Each row is a point on a landscape with many valleys, with its height.
A ball rolls from a point to whichever of its 2 nearest points has the largest drop for the distance, and stops where none of them is lower. Distance is the straight distance between rows; heights are no part of it.
zetod (h 31.2): 10	5	-1	-42	37	16	-18	-16	11	-8	8	-1	-23	-43	23	2	-37	-27	34	-24	39	13	17	15	-24	-9	-27	30	-2	28	-20	51	-11	14	9	9	28	13	-23	-12	-19	2	-30	7	9	7
fipom (h 46.7): -3	-34	4	7	-9	25	-8	-6	-31	18	-4	-10	8	30	-27	5	11	-10	-41	-18	-9	-31	-39	19	-23	-19	-20	5	6	-34	23	5	-9	15	-42	25	3	23	-4	-3	17	-5	-28	30	-13	1
rig (h 35.5): 24	-2	-24	-8	28	9	18	6	-45	10	-38	15	25	9	18	7	28	-6	1	4	-58	-31	-2	13	-3	-18	-36	12	11	-10	6	0	5	-7	8	-2	18	38	22	-9	-17	-16	41	-9	-21	-7
zogu (h 29.6): 52	6	-53	-6	44	-9	31	1	-18	8	-26	28	28	22	39	0	4	15	3	24	-36	-11	-12	-7	-5	4	-26	21	-5	15	-16	29	21	4	39	-18	3	35	5	-18	-19	-51	55	28	-46	-3
kan (h 60.0): -43	4	14	-6	-33	14	-20	14	14	-2	39	5	3	-43	12	0	-21	-8	15	12	7	9	25	-7	17	24	12	-21	7	-4	-31	13	-3	-10	-19	18	-6	-67	10	18	38	16	-8	4	45	0
Pido (h 38.3): -25	37	13	3	-15	-20	-12	6	11	-23	39	26	11	-15	16	-2	-6	29	-18	-4	-3	15	20	-16	18	24	5	-18	-26	-6	-27	-32	-4	-22	-16	-11	-24	-38	6	14	9	17	-9	-20	21	-28
bop (h 50.8): 31	29	-1	-1	8	16	-12	-3	9	-37	18	11	3	6	29	16	46	7	-4	17	-29	-10	29	-3	26	-2	42	-43	-2	-11	-4	-20	14	-40	18	23	28	25	9	-28	-10	-16	-29	-4	-46	7
tiguv (h 36.9): -14	17	1	-16	18	-16	37	13	-20	-3	4	13	4	-4	40	16	2	16	4	-3	-19	-12	17	-17	0	38	-27	20	-10	4	-32	-16	7	-13	12	-26	-9	-19	-6	25	-23	20	26	-38	-8	-20
Nuv (h 23.4): -17	7	-2	-48	1	48	-20	-7	23	-57	14	-8	-7	-49	29	19	4	-38	25	16	9	17	38	13	-14	-16	-6	6	18	22	-13	15	15	11	0	7	16	-2	-19	-2	-2	-12	-25	-3	-1	28
tilo (h 58.9): -41	-17	20	7	-53	1	-35	11	38	-2	38	13	10	-33	-10	-10	-36	-14	10	33	35	14	12	-16	24	17	36	-19	3	2	-22	10	12	6	-14	4	-7	-41	12	20	51	3	-32	28	30	2
Zod (h 37.0): -25	-53	27	22	-36	-20	-29	-17	43	14	-10	-16	10	11	-22	-26	-14	-6	-21	-11	43	-9	-14	-13	11	-17	28	-17	-3	5	14	1	13	15	-31	20	3	-15	1	14	17	4	-28	33	17	17
Sofot (h 43.0): -6	24	-11	2	-12	-3	-14	-14	40	-64	27	25	3	-8	-36	15	6	31	7	8	16	4	14	-16	5	-4	-4	15	3	5	-17	-55	26	-14	-17	-19	-13	-5	-21	-8	13	14	-34	-1	-63	-28
mego (h 34.4): -22	31	3	33	-11	-5	7	-16	-5	47	-20	-13	-7	-38	-15	-1	-8	-4	29	-2	-2	31	31	-5	-16	10	15	-4	2	-22	-20	13	-24	-14	22	-23	4	5	4	16	10	16	23	-23	53	21
lota (h 17.8): 10	0	-2	-13	5	-28	40	-23	1	7	-1	-42	-25	-5	-23	-24	-26	4	18	-9	22	24	-19	-10	-31	26	-5	8	3	12	20	42	-22	29	12	-2	-15	23	-14	1	-22	-16	15	28	42	39
neti (h 46.0): -16	9	0	20	-5	3	-10	2	-21	16	-10	-12	11	15	1	18	24	1	-12	-5	-29	-8	20	16	5	-24	-7	-7	3	-14	7	-31	11	-27	-1	-10	11	10	32	8	-5	22	11	-22	13	-22
Supar (h 46.5): 17	3	-17	-18	30	-16	17	4	-16	24	-27	1	0	41	7	-4	-5	31	11	-13	-5	-23	-17	15	8	5	-10	33	3	10	4	4	12	5	11	-21	-9	35	5	3	-23	9	11	17	-10	-17
Zovaz (h 31.9): -13	-36	26	23	-57	-26	-51	9	28	19	15	10	-3	-5	-11	-18	-6	0	-24	10	15	2	5	-13	16	-4	26	-43	-18	1	2	-35	-20	8	-11	4	5	-43	26	0	50	-8	4	24	30	-7
fopul (h 41.9): -5	-29	4	2	-13	3	11	-1	-17	27	-16	-27	-7	17	-21	-16	2	-13	-18	-16	-15	-14	-26	9	3	-4	-25	-11	15	-4	18	2	-6	7	-19	19	2	-11	8	4	-9	7	10	-2	8	12
lusid (h 50.1): 13	-24	-6	-2	-7	35	-26	4	15	-51	26	19	-13	3	0	0	15	-38	-23	-3	2	-17	-28	7	-3	-7	6	-15	-1	7	16	-12	-8	10	-42	10	-17	-1	-15	-1	8	-23	-34	-22	-36	11
Ker (h 49.7): 16	33	6	9	-10	-2	-16	-7	-3	-45	23	26	7	-1	28	17	31	-6	-12	6	-11	0	25	-11	7	8	39	-24	-10	-7	2	-24	3	-31	14	-5	0	7	-2	0	-4	-7	-32	-23	-24	-11
Fedes (h 33.7): -41	-37	16	13	-32	5	-4	-4	56	-6	21	-31	-7	-17	-17	3	-21	-3	5	4	37	-21	6	2	11	-9	12	-9	14	15	8	16	28	20	-21	11	-2	-10	0	12	7	9	-34	28	31	18
kazi (h 27.3): -32	-2	0	-34	11	51	-2	11	20	-46	11	-8	-12	-22	2	11	26	-18	26	7	5	-4	14	18	12	-21	-12	9	11	23	2	-1	18	7	-13	2	2	-29	-13	2	18	0	-11	-15	2	18
tuzep (h 38.7): 7	44	-30	-37	27	19	3	-1	4	-28	-19	17	16	-5	35	11	13	28	13	5	-32	1	47	-17	7	-3	-1	4	-10	5	-21	0	26	-38	44	15	36	28	21	-13	-29	4	5	-3	-41	-12
fode (h 48.6): -1	-29	-3	10	-13	39	-14	-3	6	-13	10	-5	2	11	-29	-6	4	-19	-39	-4	14	-36	-38	-1	-14	-16	-2	-12	1	-16	24	-11	-1	20	-44	20	-12	-1	-4	-12	23	-29	-27	6	-26	-2
sapo (h 36.3): 28	-11	-41	0	5	-26	43	1	-49	29	-12	7	16	53	-3	21	6	19	-11	12	-26	0	-44	0	-48	6	-19	20	4	-18	12	13	-24	26	-4	-11	-18	35	-5	-8	-12	-13	14	18	-18	-12
Difig (h 45.7): -24	-1	-5	-20	46	19	-21	0	26	-19	-17	-1	-11	8	-14	9	9	20	3	-41	36	-18	-20	26	16	-6	4	39	-9	7	-11	-1	21	6	-33	4	-5	13	-17	-2	-7	20	-29	7	-12	-12
tusog (h 62.2): -23	-10	5	-6	4	2	3	22	-14	-5	9	2	0	-1	20	-4	14	1	-17	9	-33	-20	8	0	18	10	-20	-12	-15	5	-6	-22	10	-11	4	-3	-12	-54	3	10	12	24	19	-35	23	-15
lor (h 40.1): 22	8	0	26	18	-17	12	-10	-6	38	-52	-23	-3	25	-20	-7	21	3	30	-8	-12	23	-7	5	-27	-3	7	21	18	-16	2	1	-13	-9	18	-22	-1	40	6	-5	-22	0	29	5	0	9
rase (h 31.0): -3	28	9	-4	-15	5	10	-9	-20	10	2	-11	-8	-52	9	9	-6	-18	32	5	-1	13	44	-8	-9	4	12	-14	10	0	8	26	-10	-12	22	-11	13	-2	6	17	-5	7	9	-28	38	14
rini (h 33.8): -17	26	16	-23	12	-22	10	6	14	-20	25	5	-4	2	26	7	-5	24	-3	-18	-4	-15	2	-14	1	42	-16	9	-20	5	-33	-11	13	-5	-17	-16	-13	-18	-15	26	-25	27	-12	-11	-22	-23
ras (h 48.3): -5	-5	-13	-13	5	-17	20	10	-36	36	-17	-5	17	58	-6	15	2	28	-3	-6	-8	-37	-14	24	-12	-5	-40	25	15	-18	-11	-2	12	11	-18	-19	1	40	9	-12	-29	12	1	29	-15	-20
sise (h 24.9): -4	-14	2	-33	-10	-12	31	-10	13	9	8	-42	-26	-21	-7	-15	-48	6	16	-23	32	-6	-13	-5	-25	13	-12	8	-3	23	1	51	-5	37	1	16	-8	12	-10	-9	-34	2	-12	25	56	28
zupeb (h 49.8): 4	-18	-4	7	-8	-11	-8	-16	-43	37	-13	7	30	56	-14	19	13	15	-28	-3	-21	-23	-21	21	-26	-19	-22	14	6	-41	1	-2	5	-2	-28	3	8	49	7	-13	1	8	-14	34	-16	-16
keki (h 36.8): -35	-27	4	11	-25	32	-20	7	51	-26	14	-3	-4	-9	-29	2	-2	-11	15	28	38	-9	4	0	20	-11	4	-7	12	15	8	-16	22	23	-24	4	-6	-32	-11	-5	34	-5	-27	2	0	16
rakav (h 5.9): 20	-9	-9	0	15	-25	34	-3	-22	21	-13	-15	-22	9	-19	-28	-3	1	12	-15	6	27	-50	-9	-16	17	0	9	21	2	32	24	-27	27	8	7	-23	15	-5	0	-18	-5	34	0	7	26
Zuda (h 35.2): -21	-46	34	12	-77	-27	-26	5	25	30	17	-27	2	-3	-5	-26	8	0	-29	6	2	19	17	-23	-3	13	6	-41	12	5	-7	-12	-9	8	-9	13	14	-50	10	4	14	-2	5	25	39	17
Fatib (h 39.2): -10	-15	-3	12	-26	23	-28	15	49	-57	6	29	-6	-4	-31	0	13	0	12	17	32	15	-1	1	21	1	16	12	-16	11	-9	-24	9	19	-26	-4	-8	-54	-21	-7	48	15	-32	-14	-5	-18
rafu (h 42.5): 33	34	-10	19	28	-2	4	-6	4	32	-36	-5	2	6	-1	3	13	26	24	-9	-14	-3	8	6	-2	-12	11	6	6	-13	-2	2	-2	-20	29	7	22	54	21	-18	-30	6	8	8	-18	0
Piri (h 15.8): 43	8	1	28	4	4	2	-2	-19	18	-8	8	-8	-7	23	13	24	-17	-19	-4	-30	7	-1	-17	-12	5	24	-37	14	-8	23	10	-22	-21	17	3	9	29	-3	4	-26	-22	3	-31	-4	14
mumul (h 45.5): -22	2	10	31	-23	-10	-32	-13	13	12	9	-3	14	12	-10	13	20	0	-21	5	3	-7	18	6	11	-41	23	-14	-2	-20	23	-33	2	-31	1	-9	3	4	32	-6	12	5	-6	1	7	-22
napub (h 48.5): -14	9	-7	-6	25	-33	21	9	-6	29	-21	-3	-5	35	2	8	-19	25	8	-17	10	-12	-14	11	20	25	-11	26	-13	7	-14	-4	12	0	-1	-11	-5	-3	9	8	-18	34	16	0	26	-24
nis (h 51.4): 23	0	4	20	-10	31	-26	-6	25	-69	27	28	-3	-8	-8	20	20	-39	9	14	14	-9	3	1	20	-5	34	-10	7	2	15	-21	-9	-4	-19	3	1	11	-16	-20	16	-16	-48	-13	-48	8
rinap (h 54.1): -11	21	-17	22	-22	28	-22	-7	20	-56	27	33	23	-24	-30	31	3	-23	36	33	32	34	25	0	11	-26	54	24	10	-3	-13	-8	-9	-39	7	-1	-1	8	-20	-7	49	15	-56	9	-27	7
melob (h 43.8): -31	-14	17	22	-59	5	-24	-6	14	6	30	-18	9	-4	-22	6	11	-29	-13	33	11	12	14	1	16	-35	21	-27	19	-4	23	-33	-2	-21	-3	1	4	-14	24	-11	26	-1	-12	9	10	-2
gimis (h 41.4): -16	-14	21	24	-47	-6	-16	-1	-11	24	10	-24	-6	7	-5	6	26	-38	-30	15	-13	16	11	-3	-6	-15	-1	-34	14	-6	27	-23	-18	-6	-5	-2	6	-29	14	-8	2	-1	11	-18	16	-3
vuveg (h 39.4): -13	-45	19	21	-27	-28	-31	-3	44	13	-11	14	11	17	-26	-36	-21	25	-34	-14	32	-17	-22	1	11	-10	29	-20	-27	-4	9	-30	20	21	-21	26	19	-28	14	5	49	-7	-25	25	0	-20
bot (h 14.2): 3	-42	22	35	-17	-17	21	-2	-19	34	-24	-37	-12	29	-31	-19	7	2	-25	6	-20	25	-31	-17	-41	25	-19	-7	5	-14	7	11	-26	8	-10	-4	-8	-26	-14	-4	5	-8	36	-10	18	15
Nev (h 33.5): -10	-8	18	24	-21	-24	-4	-8	14	38	-9	7	-11	-4	0	-17	-5	-5	-14	-20	23	14	-8	-6	9	21	37	-15	-10	-21	-8	10	-20	6	-17	4	-2	-30	0	22	-3	25	-19	-6	49	-1
mok (h 42.4): -42	34	-9	4	6	11	-2	2	-13	12	-11	-5	-2	-20	-5	-3	-18	8	31	-29	0	14	23	10	16	-1	-12	10	-17	3	-15	12	6	-22	22	3	9	-24	15	21	8	46	16	-6	55	-4
rep (h 34.1): 20	18	4	-26	40	7	-16	-7	-9	3	-6	0	-6	-32	29	5	-19	-14	30	-32	12	18	15	18	2	-1	-9	14	-11	8	-1	45	-11	-9	5	21	20	16	-1	8	-12	16	-16	-10	4	10
gonon (h 35.1): 26	-4	2	-35	28	12	25	-12	-12	6	-8	-25	-3	-47	5	-25	-24	-30	21	-5	-5	-5	-1	-5	-5	-3	-31	20	-3	34	5	33	7	14	41	-12	13	9	-7	9	-18	-22	56	-6	20	17
Pif (h 22.8): 3	-27	26	29	-25	-9	31	2	-9	23	4	-27	-10	-19	-5	-8	4	-20	-19	20	-23	10	-16	-26	-18	12	-15	-20	11	6	7	5	-22	8	2	-13	-13	-31	-11	5	-13	0	33	-28	37	23
Biv (h 61.1): -22	-1	20	-6	-9	7	13	10	-9	9	24	16	-11	-30	25	-13	10	-9	4	15	-16	2	12	-1	12	24	2	-21	-6	-4	-17	10	-11	-13	-10	8	-12	-62	-3	10	19	18	11	-32	48	4
kekos (h 49.0): 1	-10	-25	-35	45	50	2	13	-12	-10	-11	12	-5	10	9	-2	24	-8	-9	-30	-7	-15	-36	20	12	-21	-27	18	18	7	-3	15	-6	18	-22	18	-1	20	-14	-10	-17	-20	-4	10	-28	4
Nivan (h 25.8): -4	-25	20	19	-26	-24	-45	-5	-5	24	-7	-10	16	33	-12	11	-5	3	-78	15	-17	-10	3	-6	-9	-9	1	-23	-27	-23	27	-52	-7	16	-12	-17	-11	-12	2	-12	27	-17	6	11	-1	-30
nusu (h 21.8): 36	-4	8	7	-17	12	19	-23	-3	13	-1	-23	4	-20	6	6	7	-30	-1	-8	-17	7	-11	-16	-17	-12	1	-20	34	-5	28	19	-21	0	-2	15	11	47	8	2	-38	-24	-6	-6	-5	30
sak (h 31.1): 13	4	-2	-25	21	31	14	10	-10	-10	-1	5	-4	-30	23	-10	3	-30	12	1	-9	5	17	-11	0	-9	-14	-5	7	17	11	26	0	7	18	10	25	10	-7	15	-27	-18	23	-27	8	17
Bune (h 16.6): 36	4	-8	-17	50	-10	25	0	-12	14	1	3	-18	-8	17	-13	-19	-8	22	-25	10	17	-29	-4	-4	19	-3	17	4	0	13	40	-25	17	15	14	-18	13	-17	10	-26	-11	9	-6	7	14
kidut (h 27.1): 11	-9	21	25	-27	-9	8	-13	7	33	12	-11	-4	-20	7	9	6	-24	-5	-8	12	15	5	-17	-9	-2	32	-24	18	-12	22	17	-24	3	-10	-6	-1	18	-6	13	-31	2	-29	-6	24	33
fep (h 32.8): 47	-7	-26	-18	44	16	29	4	-33	0	-16	23	21	-6	24	-16	1	-10	5	8	-39	-2	-18	5	-3	-7	-18	7	7	20	3	25	0	-1	28	-1	1	34	8	-3	-13	-37	54	-11	-24	5
madur (h 28.8): -16	-25	-15	-5	-7	-37	37	26	-51	14	-25	-16	3	56	-24	-18	-9	22	15	-6	-4	-9	-53	28	-3	25	-29	23	5	-20	9	28	-2	23	10	5	-11	-16	-9	-18	26	9	49	24	1	11
rel (h 37.8): 11	23	-21	-19	20	4	14	8	-22	-8	-25	8	23	16	24	22	23	19	6	14	-36	-32	31	-6	0	-9	-24	8	7	-5	-10	-16	21	-28	34	-6	23	25	23	-5	-25	-2	16	-17	-25	-18
zabe (h 30.8): -34	-12	-1	-33	-24	43	12	9	27	-24	16	-38	-4	-20	-16	7	5	-13	13	20	-8	-24	27	5	5	-20	-17	-8	26	22	8	2	26	1	0	5	5	-9	11	-10	-8	0	-10	7	28	14
divu (h 38.5): -12	-45	29	12	-60	-18	-26	-4	16	23	-2	-36	3	20	-21	-13	8	-17	-54	8	-14	9	7	-16	-8	-6	-7	-35	3	-6	25	-21	-19	15	-17	2	13	-30	12	-7	20	-20	17	14	7	8
zapi (h 36.2): -21	3	21	16	-13	-16	-25	1	22	8	13	17	-4	8	3	-8	-7	20	-23	-2	16	1	-2	-12	20	1	21	-16	-22	-8	-10	-23	4	-11	-18	-12	-8	-28	16	17	5	17	-15	-5	29	-29
femon (h 27.5): -3	17	13	-20	2	27	0	0	0	-21	28	-1	-2	-53	29	18	-7	-29	19	2	-4	1	36	-2	-6	-4	8	-17	16	14	9	24	0	4	7	5	13	21	-6	10	-18	-6	-21	-16	14	22
godib (h 42.0): 37	7	-39	-23	57	-13	25	8	-28	-6	3	18	-7	10	18	-27	-29	5	30	-7	14	21	-44	7	16	3	-11	39	-22	15	15	28	-7	21	38	-11	-36	16	-14	-18	-12	-25	49	23	-19	6
gat (h 42.1): 65	18	-39	9	49	3	9	-21	-6	31	-26	-7	0	17	-1	-28	-8	6	22	-1	-2	24	-16	15	-4	-3	6	12	10	-3	5	30	-9	-6	40	-4	9	54	6	-20	-27	-24	42	31	-25	15
gapen (h 50.3): -25	-7	0	1	1	-23	19	12	-12	44	-44	-30	-18	23	-28	-17	-11	15	19	-29	1	-10	-2	33	24	2	-13	21	3	-6	-8	13	10	-3	3	-2	8	-3	9	6	-5	46	35	7	28	-13
tefid (h 57.7): -17	-18	13	15	-56	12	-21	18	45	-26	35	40	23	-25	-34	-2	-41	-10	15	54	45	31	11	-23	33	-9	41	1	-1	1	-9	-14	-3	14	8	-2	-9	-41	0	4	60	2	-26	32	-1	2
famez (h 23.1): 43	17	4	-5	49	-17	14	16	-20	-5	-2	18	-18	-20	37	2	-1	5	-2	-7	-12	12	-9	-15	-13	19	18	-9	-1	4	-1	37	-22	2	14	0	-17	16	-20	8	-33	-15	-3	-41	-6	7
Meve (h 44.1): 53	23	-17	-4	54	25	-8	-19	12	24	-28	4	-3	-8	17	-11	-13	9	31	-21	2	5	18	9	4	-10	-5	8	-5	8	-2	34	0	-14	40	14	43	41	9	-25	-34	-2	18	27	-14	6
nunef (h 41.6): -13	-41	10	10	-6	-27	-5	9	17	25	-8	-4	-4	43	-13	-38	-11	6	-50	-31	14	-22	-34	9	4	0	8	-11	-13	-3	13	-8	16	24	-28	27	-8	-36	6	8	15	3	-13	19	2	-11
fusi (h 44.6): -8	-22	1	-18	-12	26	22	4	-34	15	-4	-27	8	9	-20	-12	6	-15	-21	-20	-26	-19	-43	12	-27	-23	-42	8	28	-6	19	22	-13	22	-25	28	6	23	8	-11	-6	-9	11	20	-10	8
dab (h 38.2): -5	-18	6	-13	-5	-5	40	1	-7	17	-16	-46	-17	-2	-27	-26	-15	-12	19	-12	-4	-12	-13	-1	2	12	-32	8	18	11	9	25	3	16	11	-1	1	-2	-1	5	-8	13	29	4	30	26
Non (h 63.3): -34	-10	9	-1	-21	11	-21	31	5	-19	18	0	-8	-7	-9	-16	9	0	-8	2	6	-7	8	9	34	-6	-1	-22	-8	15	-4	-30	24	-2	-10	14	-9	-61	5	7	32	14	-2	-16	24	-5
kovuf (h 48.4): 18	7	13	21	-16	3	-20	-1	-2	-13	22	12	7	21	22	18	19	0	-46	7	-13	-14	-3	-2	-1	2	15	-31	-20	-10	19	-29	5	-7	-11	-15	-13	-2	-1	-1	-6	-10	-19	-11	-23	-19
zil (h 29.0): -16	-15	18	19	-43	-30	-42	-5	16	8	13	5	9	18	-6	2	-7	19	-50	11	11	7	9	-7	5	-13	21	-28	-36	-8	16	-69	-19	0	6	-13	4	-25	26	-6	38	-12	6	6	14	-38
Rifo (h 41.0): -11	4	-21	2	-9	28	-11	-2	25	-63	9	30	-10	3	-44	7	26	15	4	40	11	10	12	13	21	-12	9	16	4	11	-4	-48	18	-4	-24	-12	-10	-25	-24	-15	48	17	-23	-22	-34	-25
nitez (h 21.6): -20	-3	17	22	-21	-33	-22	4	-9	33	2	1	16	34	8	33	0	20	-55	2	-12	-16	9	-11	-13	0	-20	-7	-12	-14	-7	-52	2	11	-7	-22	-2	-9	16	4	-3	1	8	7	-3	-40
ded (h 53.0): -9	37	-15	1	5	37	-22	-22	11	-51	16	24	14	-26	-7	21	17	-7	26	16	8	21	38	13	9	-25	39	12	14	7	-5	-10	8	-50	6	22	21	16	8	-12	30	0	-47	-4	-31	18
Lapud (h 36.5): 16	37	-1	-17	35	13	-16	3	-8	-9	-11	13	-12	-13	26	5	8	10	18	-15	-11	-1	36	7	2	-12	7	-5	-11	5	-8	16	11	-28	21	16	22	30	9	2	-23	7	-16	-17	-16	-8
Ves (h 40.4): -37	46	-3	7	9	-22	4	-5	2	0	11	11	0	-11	3	-2	-15	40	7	-22	-3	6	13	-13	21	12	-5	6	-24	-1	-33	5	1	-16	-5	-13	0	-14	10	28	-4	32	0	-21	42	-29
vami (h 21.5): -19	39	9	1	-11	2	-4	7	-10	-9	21	1	34	23	24	39	24	11	-20	20	-12	-24	23	-20	-6	6	-23	0	11	-6	-10	-50	13	-11	2	-14	14	7	19	9	-10	-18	2	4	-64	-32
kib (h 44.3): -30	20	-5	-21	13	21	-2	4	-12	-1	-13	-10	7	-17	-3	0	4	-7	21	-8	-13	-9	27	10	21	-20	-10	5	-2	3	5	-7	19	-20	12	-1	6	-4	30	13	-3	23	15	-18	19	-3
ter (h 43.9): -26	-30	9	3	15	8	-7	2	20	2	-10	4	-14	21	-14	-17	0	2	-9	-38	39	-32	-33	19	19	-4	9	10	-13	-1	3	-4	20	13	-26	21	-2	-18	-4	11	12	15	-36	12	4	-3
buk (h 27.4): 9	7	-13	-36	23	37	-39	-13	11	-39	11	13	-10	-60	37	20	-6	-26	33	-11	21	31	38	11	-29	-16	-13	14	8	18	-23	38	-2	6	5	20	34	13	-34	-21	-8	-9	-35	9	-25	12
sen (h 55.2): 5	10	-10	32	-33	3	-6	4	23	-52	23	52	24	4	-44	15	-25	-7	2	52	27	49	10	-4	31	-27	51	22	-4	13	-12	-20	-19	-41	2	-11	-8	-22	-7	2	54	2	-49	7	-16	-12
Napor (h 46.8): -1	1	23	10	-22	-13	-21	-7	21	-16	27	6	6	30	9	10	-9	15	-57	7	3	-27	-17	-7	0	6	-23	-14	-39	-6	5	-47	6	26	-27	-15	-12	-12	-9	3	7	-20	-20	-10	-32	-30
busin (h 32.9): 2	-16	-35	-17	-6	-14	36	14	-70	25	-24	2	13	61	-19	-1	-1	11	1	-4	-18	0	-52	16	-26	3	-33	20	4	-21	10	26	-14	33	-17	10	-15	21	-10	-24	7	7	25	39	-6	-3
Kunol (h 30.6): 7	18	14	-24	18	-23	-19	-7	0	-42	28	24	-11	-28	21	11	-5	18	15	-30	-3	-1	19	-1	-12	31	16	8	-16	-5	-38	8	1	-1	-23	6	-22	-12	-26	8	-20	18	-39	-19	-22	-14
Teto (h 47.3): -16	-17	-4	-19	28	40	-15	13	3	-15	-13	9	-8	22	-22	13	25	16	-16	-21	10	-43	-37	29	13	-18	-13	19	11	-7	-2	-5	10	18	-38	14	-4	21	-19	-11	17	-6	-18	9	-21	-7
vam (h 38.8): 49	4	-15	-22	51	2	15	-18	-28	9	-12	-7	-1	-22	8	-29	-30	-19	27	7	19	23	-24	8	-8	2	-17	29	-4	31	8	38	2	8	43	-18	-12	19	-14	-4	-3	-34	68	24	5	18
Venik (h 44.4): 31	20	-30	-35	58	-16	18	16	-9	8	-8	11	-6	35	25	-6	-34	24	23	-10	13	-2	-19	11	18	6	-22	39	-16	21	-9	22	11	11	25	-15	-19	23	-21	-25	-26	2	20	24	-20	-7
Mipub (h 21.1): 55	14	-13	29	27	-11	11	6	-15	12	-35	11	-7	-2	26	7	14	5	6	5	-34	0	4	-19	-19	9	14	-21	0	-5	-8	4	1	-17	44	-6	5	34	-4	-4	-20	-34	39	-24	-15	19
Lim (h 56.4): -9	-3	7	22	-50	11	-17	13	31	-27	30	26	5	-8	-35	9	-8	-36	-7	59	34	38	11	-1	33	-27	28	-2	-3	16	11	-47	-7	-13	9	-15	-4	-32	16	-2	56	-8	-37	11	-2	-11
nimod (h 33.4): -2	7	6	-2	35	-10	30	5	-19	15	-14	0	-10	-14	18	-8	-7	17	20	3	-18	-12	-1	2	-8	22	-13	13	-16	-1	-12	0	-4	-7	17	-14	-14	-18	-4	16	5	24	41	-32	37	-1
nema (h 29.3): 23	-6	14	7	24	-12	40	-1	-23	16	-14	-17	-26	-29	10	-20	-2	-14	15	19	-14	0	-18	-14	-11	29	-12	2	10	6	9	19	-13	4	15	-11	-23	-12	-15	13	1	-5	48	-29	38	27
bif (h 22.9): -13	-37	-4	11	-15	-33	40	3	-33	16	-31	-44	-2	52	-42	-34	-1	7	2	12	-8	24	-53	0	-29	26	-23	12	7	-29	18	21	-18	20	-1	-5	-17	-23	-10	-12	15	-7	42	17	0	8
kop (h 34.3): -14	-12	11	-17	-31	4	26	8	8	3	-1	-43	-11	-31	-9	-9	-11	-4	15	5	-18	-11	27	-5	-1	-10	-27	-11	19	25	7	12	9	13	16	1	9	-10	13	7	-19	8	12	-2	50	19
Vum (h 37.3): -4	16	6	41	9	-23	20	-14	-10	40	-43	-11	-20	8	-22	3	1	18	25	-15	5	25	4	10	-20	14	14	14	-4	-12	-15	-7	-13	-7	16	-21	-11	22	6	13	-9	23	28	-18	33	4
Zud (h 30.7): -3	12	18	23	-3	-6	-16	-16	13	29	14	-1	-1	-20	6	13	-4	-8	6	-28	35	10	5	-7	11	10	46	-8	-8	-22	4	15	-12	-6	-25	9	-4	5	-1	22	-12	16	-43	-5	24	13
fiku (h 27.6): 22	32	5	-13	23	-17	-4	5	-14	-16	12	29	-9	-36	41	14	0	4	7	-7	-16	11	33	-9	-10	30	29	-8	-19	-17	-26	28	-20	-9	-5	-2	-12	-9	-19	5	-18	1	-21	-43	-7	-7
kovug (h 15.9): -28	22	6	16	-13	-23	-7	17	-13	34	14	-2	33	22	23	31	8	8	-25	11	1	-19	16	-28	-20	20	-33	-1	9	-11	-10	-42	4	1	-13	-27	7	-18	5	21	-11	6	17	-1	-42	-35
buki (h 25.7): 37	21	-20	-1	41	-16	31	14	-5	5	-31	18	12	-3	41	12	2	25	10	17	-25	-3	14	-20	-9	21	-11	3	-12	17	-27	7	22	-12	50	-19	6	32	0	-9	-25	-31	46	-6	-35	6
latu (h 51.9): 21	33	-17	-12	7	20	-12	-13	22	-80	14	25	-3	-6	-1	11	32	10	9	12	-12	19	41	19	9	-11	48	-14	3	-1	-21	-33	21	-47	12	20	12	23	-5	-31	13	-7	-34	-10	-53	12
koper (h 29.9): -16	-16	10	-4	-3	-6	8	-17	29	11	1	-31	-12	-19	-7	-4	-29	-10	12	-24	38	-3	7	0	-13	3	7	7	6	5	4	39	4	15	-17	14	7	13	-1	13	-16	18	-40	24	31	22
bivu (h 39.5): 47	12	-47	1	27	-20	30	-6	-28	25	-19	12	11	39	2	-5	5	27	7	2	-23	11	-46	10	-28	-5	0	11	17	-12	14	25	-20	12	19	4	-8	49	3	-26	-23	-33	34	34	-41	12
ren (h 45.0): -5	10	8	0	-9	-1	-20	-7	28	-40	24	12	2	16	-2	5	5	14	-10	3	7	-28	-9	-5	7	13	-15	6	-11	5	-8	-53	24	21	-36	-17	-15	-2	-19	4	2	-4	-30	-7	-64	-29

For each start below, name the point where the ball stops.
melob -> kovug
Meve -> bot
lusid -> Nuv
neti -> Piri
zupeb -> Nuv
kekos -> Nuv

Call two points neighbours if one is among the 2 nearest of the other. Go from one point of each pair to the other, from neighbour to neighbour, staying as low as possible. Name the highest point that can't be avoided.
Nuv and kovug -> tuzep
Piri and kovug -> rel
bot and rakav -> tiguv
femon and rakav -> Meve
